Each row is a point on a tangle of strands that fork, close into loops and nearly touch. The rows are in no order.
Points whose rows are less than 89.2 apart are linked; no others are. Some points are linked to none.
j_431: [ 10 -39 -19  11   6 -17   3 -27  22   9  25  20 -29 -53   7 -45  -9   7
  -3 -11  -6  -2  11 -48   1  20  15 -18   5 -23 -64 -14 -15 -12  26  -9
 -10]
j_708: [ -3 -30   7 -18 -22  -2 -17   8 -51 -19 -24  19 -24  37  18  20  12  -1
   0  12 -16  19 -34   4  39  21  -2  19  -1  17  53  -4  11  21  -9  21
  10]
j_957: [ -6  29  -2  -2  -3  21   6   9  25  -7 -14 -11  42 -21 -25   3   0 -10
  -3  -6  26   9  37  26 -17 -27   4   3   2   5   5   9   6  -5 -10  -6
  -9]
j_472: [ -2 -24  29   8 -21  -3   5  10 -26   4   9   0 -27  62  38  28  -7  14
  -3  15 -31 -14 -39   5  20  23 -27   5 -25  24  30  29   9  33   6  22
   9]
j_789: [ -4  -9   1 -10 -27 -23  -8 -12  -7  19  -1   0 -35  20   6   4  15   5
   3  17  -1  -3 -13  12   6  32 -22 -13 -14   8  -9  -3   9  -3  27  12
  14]
j_773: [-13  48 -20   8  30   7  15 -11 -39  10  16 -28  11  31  23  -9 -14   3
 -14  -4  -7 -25 -33  22  -8 -44   6 -22  -8 -45  -5 -27  -5 -42 -15   6
  -1]
j_435: [-29   7  -8 -21  27  -5 -19  -2 -19 -16  19   3 -21 -10 -10  -4  14 -25
  23   7  -4   8 -24 -34  11 -17   2  12  66  -5  -8  -2  14 -26   7 -25
   9]
j_131: [  4  -5  11   5 -13 -33 -25   6  36 -13 -12 -13  17 -45 -51  -4   6   1
  34  -7  27  -1  23  -7   2 -10 -13   2   2  17 -33  31   5  20  10  -5
 -15]
j_704: [ 26 -25  -2  16   4  -2  -8 -14  39  14  23   7 -21 -20 -18 -25  -4   3
  33  30 -12 -51  34 -54   2  22  13  11   3  17   0  21  16  50  22  -4
   5]
j_607: [-26 -10  -7  -7  14  25  19   0  61   2  18  23  11 -22   3   0  -5 -16
 -15   0   5  30  39 -15 -31  33   3   7  35  11 -10  -2   5 -20   6 -33
  13]
j_309: [ 26  10  -8  11  -4 -33  11  -2 -41  30   6 -20  -7  22  35  -1 -10  29
 -33 -20   0 -10 -41  25  -4  -7 -23 -22 -48 -38 -16 -12 -25 -13 -10  23
 -14]
j_325: [ 11 -19  25  14 -25 -12   4  19 -17  -8 -15  -8  17   7  18  13 -20  29
 -20 -43   0  29 -29  30  13 -21 -25   3 -39   8   3  31 -30  14 -16  15
 -25]
j_31: [ -8  26 -13   3   7 -18   1  -8   6   5  -6 -15  12 -30 -30 -21   5  -2
   2 -13  25  -2   6  17  -8 -24  -4 -21  -1 -27 -46  -9 -10 -34   8  -5
 -17]
j_104: [ -6  20  31   7   4 -28 -31  16  29  -9  -4 -27  33 -34 -66   8  19  -1
  44 -16  35 -11   4   8   4 -30 -25 -12   3  20 -26  57   0   3   4 -12
 -13]
j_462: [ 12 -12 -29 -22  17  17 -11 -17   1  -3 -19  35  -7 -36 -30 -25   3 -24
   7  19 -11   5  48 -39   7  34  43  14  44  -3  24 -43  14  20  -4 -11
  14]
j_187: [ -2 -21   7   2 -28 -13 -11  -3  35  16  13   0 -30   4  -5  -2  10   6
  23  28   2 -23  17 -19   1  43 -20  -4  -9  35  -5  33  22  28  29   1
  19]
j_848: [  3  16 -18 -32 -19  -2 -29  -9 -24 -14 -41   4   8   4 -34  13  22 -14
  16  30  19  -4  20  10  19   7  19  17  10   9  40 -28  39  17  -7  12
  17]
j_568: [ 17  19 -10   2 -14 -34 -18 -12 -11  11 -12 -22 -12   0 -30  -8  18   6
  20  16  10 -36  -2   3   7 -14  -8  -3 -12 -10 -20  -6  10  14  19  13
  -4]
j_753: [ -6  30  18  -4 -25 -10  -9   6   1   8  -5 -25   5  27  -6  20  19  -3
   4  11  10 -15  -8  38   5 -15 -26  -7 -17  17   0  19  12   1   9  18
   6]
j_175: [-13 -21  14  -9 -14  38  15  12  38   8   7  29  -6  33  17  28   9  -7
  -6  35  -6   6  32  -3 -14  58  -7  10   2  45  49  22  27  24   8  -7
  34]
j_212: [-21  40  18  -8  20 -13 -29  17  16 -17   6 -22  36 -19 -55  17  24 -13
  37   2  31 -12   0   1  -2 -46 -11   0  30  22  -6  42  18  -5  -5 -16
   0]
j_833: [ -9 -30   7 -17 -11   7 -15   1 -22  -3   3  28 -57  26   5   3  21 -16
  18  29  -6   2 -14 -11  29  51  -4   9  18  34  36  14  23  14   9  10
  29]
j_878: [ 23  38 -27 -13 -22  -7 -11 -14  -6  10 -38  -9  23  -8 -35  -8  11   2
  -7  10  36 -14  39  31  -8  -8  12  -4 -21 -16   5 -27  15   7  -5  15
   0]
j_77: [ 32  11   2  14  -8   3  13  -2 -21  15  -5 -10   7  44  19  10 -10  19
 -14  14 -15 -30 -11  10  -5 -14   2   3 -40  -9  31  -7   1  29 -11  18
  -2]
j_310: [-22  34   9   2  21  19   9   4  -3   0  20 -13   5  39   8  27   2 -13
   5  19  -8 -24 -16   7 -13 -30   0   3  17   1  18   7  21 -13  -1  -5
  14]
j_648: [  8  45   4  -8 -31  -7   0  12 -25  18 -13 -28  14  11  12   2   4  18
 -29 -23  23  14 -14  77  -4 -22 -27 -27 -57  -9  -4  11 -19 -23 -14  24
 -13]
j_101: [-30  37  33   2   4  -5  -5  19  10  -1  16 -32  13  15 -12  28  16  -5
  14  -9  13  -5 -20  40  -8 -30 -29 -20  -2  17 -14  36  -3 -26   4  -4
   7]
j_658: [ -1 -31  31   7  24 -23 -25  20 -17 -35   5 -11  -3 -24 -18   1   2  -7
  44 -19 -12   9 -41 -44  23 -43   1  24  40   9 -19  36 -18  12  -6 -10
 -23]
j_243: [-27 -18  13 -31 -12  24 -15  23  18 -30 -11  27  11   8   1  35  19 -23
  -2   8   7  50   4  -7  16  25  -6  39  40  44  50  19  26   5 -15 -11
  13]
j_276: [ 16   7 -36 -21  25  12  -4 -23 -40   5 -16  10 -19   0 -21 -24   8  -7
   8  36 -11 -26  16 -23   9  14  38   1  20 -20  33 -58  22   5   0  -4
  24]
j_73: [ 25 -13  -7  20 -14  28  37  -3  34  21   4   9  19  18  31   1 -16  20
 -34   5 -16 -10  34   7 -31  33  12  -7 -42   3  19 -20 -13  23  -4   5
   9]
j_584: [-16  45 -27 -36 -26   3 -19  -9 -11  -3 -39  -6  21 -11 -29  -1  20 -16
  -9   6  41  16  33  47  -3   1   8  -7   7 -10   8 -33  23 -23  -4   5
  12]
j_352: [-22   3   8  -6  -6  25  22  18  12 -12  -6   2  26  -5  20   9 -18  -1
 -28 -30  11  46   2  40 -15  -8 -11  -1  -3   0  -3   4 -18 -28 -11  -8
  -8]
j_493: [ -8  28  -9 -31 -22 -34 -55  -6   8  -3  -6  -5 -13 -26 -52   5  30 -26
  38  27  33  -8   8  -4  22   9 -12   9  29  20  -7   5  37   7  17  -4
  17]
j_809: [-18 -18   7 -17   0  50  14  20  30 -12  -3  32  18  15  16  28   3 -17
 -19  13  -8  35  29  -3 -14  36   7  27  32  35  56   2  14  14 -10 -13
  20]
j_755: [ 22  -1   5  -3 -35  -7   8   3 -22  23 -14  -5 -10  45  28  19  -3  28
 -28   7  -5  -5 -12  31   2  27 -18  -6 -52   4  26  -5   3  18  -1  25
  14]
j_702: [-20  -1  -6  19  41  25  39  -2   5  -5  29   0   9   9  50  -9 -38  -3
 -26 -23 -27  16 -25  -4 -14  -5   1 -12   3 -37 -19 -27 -23 -46 -13  -6
  -8]
j_397: [ 26 -59 -25   2 -18  -6   5 -17 -18  22  -2  34 -47 -14   9 -37  10  22
   2  17 -14  -7  21 -27  12  76  23 -11 -18  14   8 -15  -8  24  12  13
  23]
j_47: [-30 -48  -4 -18 -34 -25  -3   3 -24 -11 -13  19 -30  -9  33   0  -1   2
 -19 -30   3  65 -32  13  10  44 -19  -6   8  -1 -27 -10 -25 -31  11   2
  -5]
j_240: [-11  45 -33 -23  -4 -14 -17 -22 -39   3 -24 -16   1   2 -25 -12  21  -8
   0   6  24  -9   2  23   1 -22   8 -11  11 -32  -5 -39  17 -30   1   3
   9]
j_595: [  8 -17  -4   5 -12 -47  -2  -5 -37  12   3  -9 -26   5  20 -15  -3  19
 -13 -23  -6   6 -46   3   9   2 -19 -15 -20 -26 -44  -8 -28 -14   9  15
 -15]
j_102: [ -6 -45   5  19 -12   4  25  -4  14  22  28  18 -32  32  44   0 -11  22
  -5  15 -30 -12  -4 -12  -8  55 -12  -8 -23  21   5  24  -5  14  22   5
  12]
j_772: [-25  12  -2  -7   4  42  26  14  47  -5   5   9  31 -15  11   8 -11 -13
 -25 -15  13  37  39  21 -31   8  -2   2  15   6  -4  -5  -5 -29  -9 -24
   4]
j_258: [-11 -64   7  23  -9 -14  19   2  -3   7  36  14 -36  12  51 -10 -21  21
  -3 -10 -33   9 -31 -28   2  40 -15  -9 -12   8 -28  29 -30   1  20   3
  -7]
j_373: [-30  59  12   8  24  11   8  11  17   7  17 -31  26  -3 -13   2   8  -9
  10 -15  23  -8   0  40 -19 -42 -13 -33  -7  -3 -21  22  -5 -49  -5 -13
  -5]
j_398: [ -4  22  12  29  50  30  16  14  17 -21   6 -15  57 -32 -18 -14 -19  -3
   6 -36   5  -3  10  -3 -14 -65  18 -14 -10 -19 -14  21 -30 -22 -25 -11
 -35]
j_599: [  7  18  13  -2 -24   5   4  22 -32  -1 -15 -13  23   2  18   7 -19  26
 -33 -48  14  33 -30  64   8 -36 -22  -9 -47  -5  12  23 -36 -10 -31  17
 -29]
j_134: [-15  19  24  13  47  43  17  26  45 -27  11  -7  61 -25 -16   7 -14  -9
   9 -27   7  12  23  -5 -24 -50  13   6  21   8   4  38 -14 -13 -30 -29
 -18]
j_700: [ 14  39  -7  -2 -25  17  19  -2  18  27  -6 -14  11  21  10   2  -1  11
 -24   5  19  -8  26  54 -24   8 -10 -19 -49  -5   5 -13   0  -6  -4  14
   8]
j_958: [  6  26   7  12  -7 -22   6  11 -18  16  -5 -28  18  -9  -5 -12   2  16
 -14 -39  21   6 -22  50  -2 -33 -27 -35 -48 -21 -35  17 -38 -29  -7  10
 -28]
j_602: [  3   8 -26 -27  17  -5 -29 -23 -57   1  -3   8 -51   1 -20 -24  21 -18
  30  36  -1 -31 -17 -24  27   6  25  -2  32 -17  17 -37  26  -3  12  -3
  26]
j_327: [-13 -49   2   3 -13 -37   6   6 -28  -3   6   7 -24  -5  40  -8 -17  12
 -15 -35 -12  41 -48  -1  11  18 -20 -10  -4 -12 -44   2 -38 -24   9   4
 -18]
j_92: [ -3   6 -23 -28  -4   9 -23 -10 -12 -19 -36  13  13 -22 -29  -2  10 -23
   7  13  13  17  30  -9   6   8  27  20  39  -2  24 -33  23   8  -7  -6
   9]
j_488: [ 18 -46 -25 -12   5  14  15 -10 -33   6 -17  43 -37  -6   4 -24   5   4
 -14  16 -19  12  16 -17  12  66  33  -4   1   6  34 -41  -3  14  -3   5
  24]
j_578: [  5  34  -7 -14 -39 -44 -42 -13  16   6 -25 -17   4 -23 -57   2  27  -9
  29  20  43 -15  26  26  15   6 -16  -5  -3  14 -16   1  31  10  17  13
   5]
j_61: [ -9  10  35   3  11  16  -4  27  41 -16  13  -5  28  12 -15  38   8  -7
  20  16   4  -6   3 -16  -7 -22 -11  27  22  42  24  52  23  25  -9 -20
   4]
j_415: [ 10 -19  25   9 -21  12   2  14 -10 -10 -10   0   9  44  21  33 -10  14
  -8   1 -21   3 -19  11  17 -10 -12  26 -23  24  46  23   5  45  -9  17
  -3]
j_720: [-35  35  -3 -22  25   7 -17   3 -22 -14  16  -6   6  19 -15  22  19 -24
  16  21   3 -14 -19 -18   0 -34   6  13  53   7  16   9  36 -15  -3 -18
  22]
j_502: [-10   8  11   4 -18  17  32  18   8  11   9  -7  11  20  50  13 -28  16
 -36 -29  -1  28 -13  53 -19   4 -19 -15 -38  -3  -7   6 -26 -20 -13   5
  -9]
j_259: [ 34 -35 -27  -8 -23 -26   3 -18 -32  31 -17  18 -36  -3  11 -22   8  29
 -17   8  -1  -6   3  -6   4  59   8 -17 -40 -12  -3 -34  -6   9   8  18
  14]
j_60: [-29  42  20  18  22  11  22  11  18  12  34 -29  10  18  23  10 -12  -3
  -1 -21   4  -3 -29  48 -22 -21 -25 -39 -19 -10 -31  15 -20 -58  -1  -8
  -4]
j_670: [ -1  -8 -19 -15  -5  27  16  -9  16  10 -13  18   2   3   6   0   2  -5
 -19  12   1  11  37   7 -16  39  10   0   3   0  18 -36   9  -3   8  -6
  20]
j_116: [  2 -12 -18   1  -1  -2  21  -8  -9  11   3   9 -10   9  24 -12 -11   9
 -21  -4 -13   7  -8   0  -8  17   1 -10  -9 -23 -14 -29 -13 -18   5   0
  -1]
j_844: [-21 -25 -21 -33 -29 -25 -22  -8 -39  -8 -27  21 -42 -12   7  -7  19 -12
  -3  -7  12  51 -23  11  23  45  -5  -1  16  -7 -11 -31  -1 -28   7   1
   8]
j_110: [-19  26  -7  19  32  15  35  -5 -23  11  32 -14  -2  41  58  -3 -36   5
 -23 -10 -25 -10 -48  14  -9  -7  -5 -21  -9 -38  -9 -26 -15 -43 -13   1
  -4]
j_551: [ 32   9 -12   4 -17 -23  -3 -22   1  34  -2 -13 -29  17 -15 -13  12  19
  12  32   0 -55  10  -4   1  19  -3 -15 -36  -7  -9 -15  17  24  27  16
  12]
j_714: [ 18  -6 -22 -14   9 -10 -39 -23 -30  -3  -3  15 -50 -31 -31 -37   9 -23
  37  27   4 -22   3 -43  32  13  31  15  42  -8   7 -21  18  18  13  -9
  11]
j_523: [ -4 -12  18   1 -20  31  18  10  20   3   1   9   3  41  29  31  -7   3
 -14  17 -15   3   9  11  -7  25 -10  12 -18  29  44  15  13  25   3   3
  16]
j_270: [-16   0  20  -5 -22 -24 -18   7   7  -2   3 -15 -14   6 -10  19  20  -4
  19   3   6   4 -17   5  11   4 -31   2   5  23 -13  24  13   1  18   1
   8]
j_361: [-31  -6   6  17  43  32  30   4  16  -6  40   8  -4  24  47   8 -26 -12
 -10   0 -33   7 -27 -19 -15   3   3   0  25 -12   3  -4  -6 -32  -1 -21
   3]
j_955: [-20   6  20  23  13  -2  26   4  30  14  36 -16  -6  16  28  11 -13   4
   1 -10  -8  -8 -25  14 -22   0 -21 -23 -13  -2 -33  15 -14 -32  16 -10
   0]
j_193: [ 16 -38   1  10 -23 -27 -14  -3  33 -10 -14  11   5 -57 -25 -15  -5   4
  14 -12   9  14  39 -32   2  12   6  10  -1  15 -36  17  -8  31   9   2
 -14]
j_767: [ -3  23   8   7  -5 -19   9  -2 -26  21  17 -25 -18  48  31  13  -2  12
 -17   1 -11 -16 -41  34   0  -6 -27 -21 -27 -13 -12  -3  -9 -17   9  19
   3]
j_521: [ 37 -19   3  21  29  12   0  -4  22  -2  14   4  -3  -4 -11 -11  -7  -9
  28  27 -33 -50  20 -66   4 -13  28  30  16   7  22  11  10  55   3   2
  -8]
j_72: [-33  52  16   5   2   0  10   8 -11  22  33 -32 -10  49  37  26  -4  -2
 -16  -7  -4  -6 -37  61 -13  -9 -29 -36 -18  -2 -18   5  -6 -45   8   8
  11]
j_6: [ -6  19 -30 -20   3   8   5 -23  11  25  -1   9 -19   0 -16  -9   9  -7
  -4  31  12 -15  29   7 -12  38   7 -21  10 -13   1 -46  28 -21  25 -13
  30]
j_244: [  6 -35  -9 -24  -4   8 -19  -4 -50 -19 -29  32 -40  10  -5  -3  21 -18
  17  26 -10  14 -12 -13  42  40  23  18  18  23  56 -19  16  18 -10  13
  20]
j_337: [ 33 -34   6  24 -25   0  23   5  12  11  -4   4  17  13  31   4 -23  36
 -28 -14 -20   1  14  -1 -14  12   0   8 -49   4  10  10 -22  41  -9  15
  -9]
j_659: [-21  26   0 -24   4 -29 -45   4   1 -19  -4  -9   9 -35 -51   5  25 -24
  33   5  31   7  -3  -8  13 -23  -4  13  48  10 -17  13  21  -8   2 -14
   1]
j_441: [  2 -28  12  -2  -9  -2  -3  -1 -32   9  11  15 -56  50  17   4  11   5
  12  33 -24 -28 -29 -10  22  39 -13  -6 -14  26  29  14  13  25  15  21
  24]
j_197: [-17 -31  -8 -32 -49 -17 -21  -4 -18  -6 -33  26 -33   7   6   8  25  -6
  -7   8  14  41  -5  24  27  67  -9  -2 -11  21  17 -20  14  -9   7  14
  19]
j_8: [ 38 -18 -26  -2 -22 -20  18 -10 -26  41 -11   9 -13  13  33  -4  -5  39
 -41  -5   2   0   4  13 -16  50  -3 -23 -59 -27   2 -37 -14  -1  -3  21
   9]
j_308: [ 12 -21  28  40   1  31  38  13  33   5  23   1  15  36  48  23 -35  16
 -14   0 -36 -14  -1  -4 -20   2  -4  12 -31  20  31  25 -14  35  -8   0
  -6]
j_322: [-15  54   9   8  12  27  14  -1  11  22  30 -13 -11  62  22  33   1  -9
  -5  39 -14 -47  -8  25 -24  -4  -6 -17 -17   8  18   0  30 -18   9   0
  31]
j_690: [  4 -32 -12  -9  -6 -19 -16  -5 -35 -22 -25  15 -16 -27   0 -15   1  -7
   1 -18  -4  35 -14 -22  22   0  13  18  22 -13 -15 -20 -19   2  -7   2
 -18]
j_492: [ 25  17  10  30  28  13  16   9  -9  -8  -5 -15  47 -22  -7 -18 -23  14
 -14 -37   1  -5   1  11  -5 -68  12 -12 -42 -26  -8  20 -39  -3 -33   3
 -45]
j_302: [  4 -27  -7  -2 -10 -30 -39 -17   0  14  27  11 -66 -49 -13 -42  13 -13
  37  10  16 -13  -5 -42  33  29   0   4  31   6 -38  13   4   7  35 -18
  12]
j_997: [-17  15  10   4  39   4   4  -3  45   5  43  -2  -8  -7  -7   4   2 -11
  23  19  -2 -22 -10 -34 -13 -11  -5   1  36   6 -20  20  17 -17  16 -30
   7]
j_765: [ -1  50 -29  -1  20   8   4 -19 -28   7  -5 -21  16  15  -8 -17   4  -2
  -5  12   7 -32   2  11 -12 -42  20  -9  -1 -42   5 -39  11 -26 -10   4
   4]
j_498: [ 16   4   3  22  14   3  17   5  -6  -8   0 -11  24   0   5  -5 -17   9
 -11 -19  -8  -5  -4   1  -8 -39   7   6 -15 -18  -2   2 -18   2 -15   4
 -25]
j_921: [ 13 -13 -22 -12 -24 -44 -35 -14 -51 -26 -47   6  -7 -38 -20 -17  14  -2
   1 -21  18  30 -17   1  22 -15  10  11   3 -25 -24 -26 -15  -2 -15  11
 -24]
j_333: [  5 -27   3  -7  17  29  -4   9   4 -17  -4  29  -2   7  -1  10   4 -20
  11  18 -25  10  17 -43  10  13  24  39  45  27  54   7  12  41 -13  -6
   8]
j_44: [ -4 -17 -12 -18 -35 -39 -52 -22 -16   8   5  15 -71 -35 -22 -31  28 -19
  35  19  26  -3  -4 -13  42  52  -4  -2  18  12 -18  -3  17   4  27  -4
  23]
j_433: [ 40 -19  18  35 -12 -13   1   2  14   0 -10 -19  14   6 -10   0 -10  29
  16   2 -16 -36  14 -26   5 -27  -2  24 -39  12   6  30  -4  67  -5  16
 -22]
j_513: [ 15   1 -23 -14  34  31  -1 -13   0   2   0  23  -7  -3 -24 -13   4 -18
  13  39 -17 -29  36 -41   3  16  41  11  35  -2  43 -34  25  25   2 -10
  22]
j_600: [ 45  19 -24   5 -20  -1  25  -8   1  37 -11  -7  11   7  21 -10  -4  31
 -43  -7  18 -12  25  31 -30  18  -5 -20 -67 -28  -1 -29 -13   1 -12  20
   2]
j_862: [ -4  -7  11  16  40  25  20  11  50 -21  15   6  40 -35 -10  -1 -13 -11
  -1 -19 -12  14  27 -36 -21 -26  19  14  35  -1 -14  14 -10  -6 -13 -23
 -17]
j_719: [-26  55  -2 -10  23  17  -8  10   7 -16  -3 -21  51  -9 -38   9  10 -17
  13  -2  29 -13  23  12 -16 -59  13   6  27   7  17  23  21 -14 -18 -13
  -1]
j_829: [-10   5  22  28  44  38  29  16  10 -19  28  -7  35  18  33  15 -35  -4
  -6 -23 -29   0 -21  -7 -15 -42  14  13  12  -9  18  14 -16  -7 -24 -10
 -17]
j_88: [ 32  24 -29   1  -5 -22 -12 -19  -4   1 -33  -7  22 -36 -44 -25   4   2
  -2   1  27 -19  39  -2  -3 -25  22  -5 -10 -30 -22 -26   3   9  -5   7
 -19]
j_500: [-10  -1  23  16  47 -11 -11  13 -22 -31  11 -21  21 -10 -21   3   0  -2
  35 -25  -8 -12 -41 -24  12 -69   5   5  30 -10 -17  28 -21  -9  -7  -7
 -24]
j_956: [ -6 -46  12 -10 -21  -7 -17  16 -39 -35 -26  21  -5  13  23  18  -3   0
  -4 -24 -15  50 -35  -5  39   2  -2  34  11  16  31   6 -10  23 -16  15
 -15]
j_392: [ 31   8  11  14 -20 -24 -16   4 -38   0 -18 -24   1  34  -6  13   7  21
   6   7  -7 -28 -26  10  20 -34 -15  10 -33   1  19  10   3  39  -7  27
 -10]
j_111: [ 16  16  17  41  20  48  39  16  22  -2  26 -11  32  31  41  17 -38  11
 -18 -10 -32 -21  -6   8 -22 -35  11   8 -27  -3  34  11 -16  17 -28   0
 -18]
j_793: [ 22 -26   0  10   6  36  23   9  -5  -8 -17  26  26  10  28   5 -24   3
 -40 -18 -42  19  16 -18  -2  -1  30  21   5  -1  44 -23 -25  38 -31   7
  -8]
j_458: [ 12  40 -19 -22  -9   5 -11 -17  -7  11 -23  -8   5  14 -32   6  14  -8
   8  40  21 -37  30  17  -5   3  14  -4  -2  -4  25 -31  37  10   7  10
  24]
j_356: [ -8 -32   1  19   4 -24  14 -14  46  11  32   4 -13 -48   7 -29  -8  16
   2 -23   2   3  -6 -23 -12  12 -10 -31 -10 -16 -85   6 -23 -34  32 -12
 -11]
j_443: [-21  28  -5 -27 -38   6  -6   8  -2  -2 -29  -9  16  -1  -3  10  15  -6
 -22 -14  36  40  14  64  -1   2 -17  -6 -12   5   4  -9   6 -29  -3   8
   4]
j_896: [-12  13  -3  -8 -17 -18  -9   0  -8  -8 -19 -10   9 -15 -18   1  13  -2
  -5 -17  27  24  -3  34   0 -12 -15  -8   0  -5 -22  -2  -7 -26   4   3
 -10]
j_419: [ 22 -20  -7  -1  18  29   8  -3  -8 -14 -20  21  15  -2  -3  -3  -8 -11
  -7   6 -38   1  26 -40   4  -3  43  26  28  -4  44 -26  -5  39 -20   2
  -4]
j_609: [ 23   0 -25  17   2  17  33 -19  35  23   4   7  17 -10   9 -18 -12  11
 -31   3  -4 -16  38  -3 -31  21  16 -14 -32 -25 -19 -37  -9   0   0   3
   1]
j_752: [-11 -40  37   6   1 -23 -22  26 -27 -36   1  -7 -13   6   7  22   1  -1
  29 -19 -18  23 -59 -22  35 -26 -20  29  21  22   4  41 -11  21  -4   4
 -19]
j_715: [ -2  -2 -20 -13   8  20   8  -7  -2 -17 -25  17  26 -30  -5 -15  -8 -14
 -24 -14  -1  32  35 -12  -9  -5  23   7  30 -24  -5 -41  -6 -12 -18 -10
  -8]
j_693: [-51  23 -14 -35  22   2 -17   1  -6 -14   9   5   1 -17 -14   2  18 -26
   7   0  15  34  -9  -9  -4  -8  -4   4  72  -5 -17 -10  19 -55   2 -35
  16]
j_375: [ 10 -32  -5   8  -4 -42 -26 -14   5   3  15   3 -39 -60 -19 -42  -1  -1
  28 -12  10  -5  -8 -41  19   2   1  -6  14 -14 -70   5 -14  -2  30 -11
 -13]
j_650: [ 18 -39  11   9 -11  24  15  12  -9  -8 -15  21  11  31  29  20 -19  14
 -24  -5 -35  16   1 -11   8  12   9  30 -11  18  57   4 -11  53 -17  14
  -4]
j_183: [ -7  61   3  -6 -14  22   8  -2  22  26   5 -19   2  40   5  22  11  -6
 -11  31  15 -31  26  50 -24   2  -8 -19 -28   7  13  -8  25 -14   7  10
  29]
j_856: [ 42 -38  12  27 -17 -10  16  13 -18   3  -7   1  19   1  36   9 -34  46
 -44 -43 -17  17 -15   2   4 -12 -11   7 -51  -6   4  19 -41  38 -30  23
 -32]
j_474: [  3  24 -21 -12 -11  33   7  -1  10  -7 -35   8  47 -26 -15  -9  -5 -10
 -30 -12  21  24  56  29 -19 -10  18   3   1 -12  15 -30  -2  -5 -24  -1
  -6]
j_991: [  3 -28   5  21  29   1  15  -3  49 -14  14  11  20 -54 -13 -18 -16  -2
  -1 -25  -4  13  26 -42 -13 -10  12  -4  17  -8 -54   4 -19  -9   1 -16
 -24]
j_938: [-13  38  32  15  23  11   1  13  23  -4  27 -21  13  32 -11  37   6  -6
  23  23  -5 -42 -12  -4 -14 -40 -11   7   8  26  12  43  25   8   1 -11
  10]
j_989: [-21   9   2   6  35  -2   5   4  15 -17   7 -10  20 -33 -21 -12  -2 -10
  12 -25  14  14  -5  -8 -11 -34   2 -11  33 -21 -39   3  -9 -42  -1 -21
 -15]
j_414: [  8 -29  -1  -5 -15 -28 -29  -3  -3 -18 -19   8 -14 -41 -22 -13   7  -9
  25  -8  10  15   5 -29  21   3   7  21  20   6 -21   5  -4  19   6  -1
 -15]
j_220: [ 26 -19  20  37  30  13  18   4  26 -10  14  -5  20   7   4   3 -19   4
  13   5 -38 -32   7 -47  -4 -34  18  27   1   4  17  22  -5  45  -6   2
 -21]
j_838: [-32  14 -20 -29   4  12   0  -3   7 -15 -14   9  14 -25  -9  -8   4 -20
 -13  -7  17  43  27   9 -14   6   5   1  46 -17 -12 -34  11 -45  -3 -22
   8]
j_898: [-33  33  10   1  54   2  -1   1  39  -5  37 -14  22 -24 -26  -2   7 -10
  26  -6  12  -5 -13 -21 -15 -35  -4 -11  43  -8 -38  18   2 -48   3 -42
   3]
j_920: [-21   2  17  12  49  30  25  10  50 -10  44   6  13   7  20  17 -10 -13
   5   7 -20   0  -7 -36 -25  -8   5  14  35   9   2  21   7 -18  -3 -35
   3]
j_748: [  0  37   4  14   6 -20  -5   3  -3  10 -10 -32  30 -30 -42 -21  11   2
   8 -29  34  -9   2  37  -5 -44 -16 -41 -36 -21 -43  20 -27 -31   3   1
 -29]
j_273: [-22 -25  32  -9 -25 -18 -26  22 -34 -37 -16  -5   2  12   8  34   6  -1
   6 -30  -3  47 -53  19  39 -22 -22  24   7  21  17  22  -8   6 -17  12
 -18]
j_239: [  6 -25  -2   2  21 -17  -9  -5  10 -27  -4  11   3 -68 -30 -25 -10 -13
  17 -27   4  21  10 -43   5 -23  17   6  38 -16 -56  -1 -18  -9  -1 -12
 -29]
j_747: [ 22  -4 -28   0   0  -5   6 -21  18   9 -10   9   6 -31 -18 -26  -4   0
  -8   3   7 -10  35 -17  -9   8  18  -4  -1 -24 -25 -32  -3   5   9   0
 -10]
j_785: [ 38  27  -7   7 -26 -35 -12 -10 -28  19 -28 -27   5  13 -18  -5  14  22
  -4   4  14 -30  -5  25   5 -24 -11 -10 -48 -14  -2  -3   1  20  -3  28
 -11]
j_622: [  2   3   8  14  29  25  15   8   9 -16   8  -3  28  10   4  10 -13  -6
   2   3 -21 -10   5 -18 -10 -38  19  23  19  -3  24   4  -1  14 -14  -5
 -11]
j_409: [ -2 -16   7  19  -6 -10  31   3   4  17  21  -6  -6  20  51   0 -26  22
 -27 -21 -13   8 -24  17 -13  17 -18 -18 -34 -13 -30   0 -26 -18   9   7
 -10]
j_860: [-11  -9  12  -5  23 -27 -25   7   7 -20  10  -9  -2 -52 -37 -11   8 -10
  36 -23  16  13 -17 -29   8 -27  -1   1  45  -6 -52  17 -11 -20  10 -22
 -14]
j_137: [ -4 -25  26   7  14  19   0  20  20 -20  12  11   4  18   5  28  -1  -6
  17  13 -22   0  -1 -39   5  -8   0  41  27  38  39  40  12  43  -6  -9
  -3]
j_846: [ 15 -13 -16  -2   5  -8 -10 -17  27   7   9  14 -15 -31 -22 -24  -1  -8
  19  16   1 -20  32 -39   1  19  15   6  18   0 -18  -5  13  19  22  -9
   0]
j_983: [ -2 -32  -7   1   7  15  15  -4   4  -2   4  22 -13   4  17  -7  -7  -6
 -10   3 -21  10   9 -24  -4  27  13  10  12   3  15 -11  -5   7   5  -4
   1]
j_544: [  1 -25 -12 -26  -9 -10 -44 -14 -17  -9  -4  31 -53 -32 -22 -25  20 -26
  31  21  16   9   6 -33  36  45  15  18  39  19  14  -3  20  14   7  -9
  18]
j_283: [  6  27  11 -23 -41  15  -5  10 -30   9 -17  -8   6  47  29  30  -3  15
 -33  -4   6  15 -19  64   9  -1 -19  -3 -42   8  40  -4   4   0 -20  29
  13]
j_909: [  8 -22  -6  13  -6   4  21 -21  20  37  30  13 -45  28  20 -12   3  19
   7  38 -19 -46   9 -12  -9  59  -1 -27 -27  10   3   3  14  13  35   4
  29]
j_190: [  7  10  -7  -5 -23 -12   7 -20  12  44   9  -5 -36  33   6   0  11  16
  -5  35   2 -35  11  18 -11  51 -14 -31 -40   2  -8 -13  14  -6  35  13
  29]

How many points has the smallest loop of links through each point below? Write 0 if it is on no loop.
j_958 | 16
j_773 | 14
j_862 | 21
j_273 | 0

A fork is a point with three links, a tip a point with one. Leave the first point through the second and follow the links. Name the first fork or tip that comes.
j_513; j_276 | j_356
j_658; j_752 | j_415
j_544; j_714 | j_878
j_472; j_441 | j_500
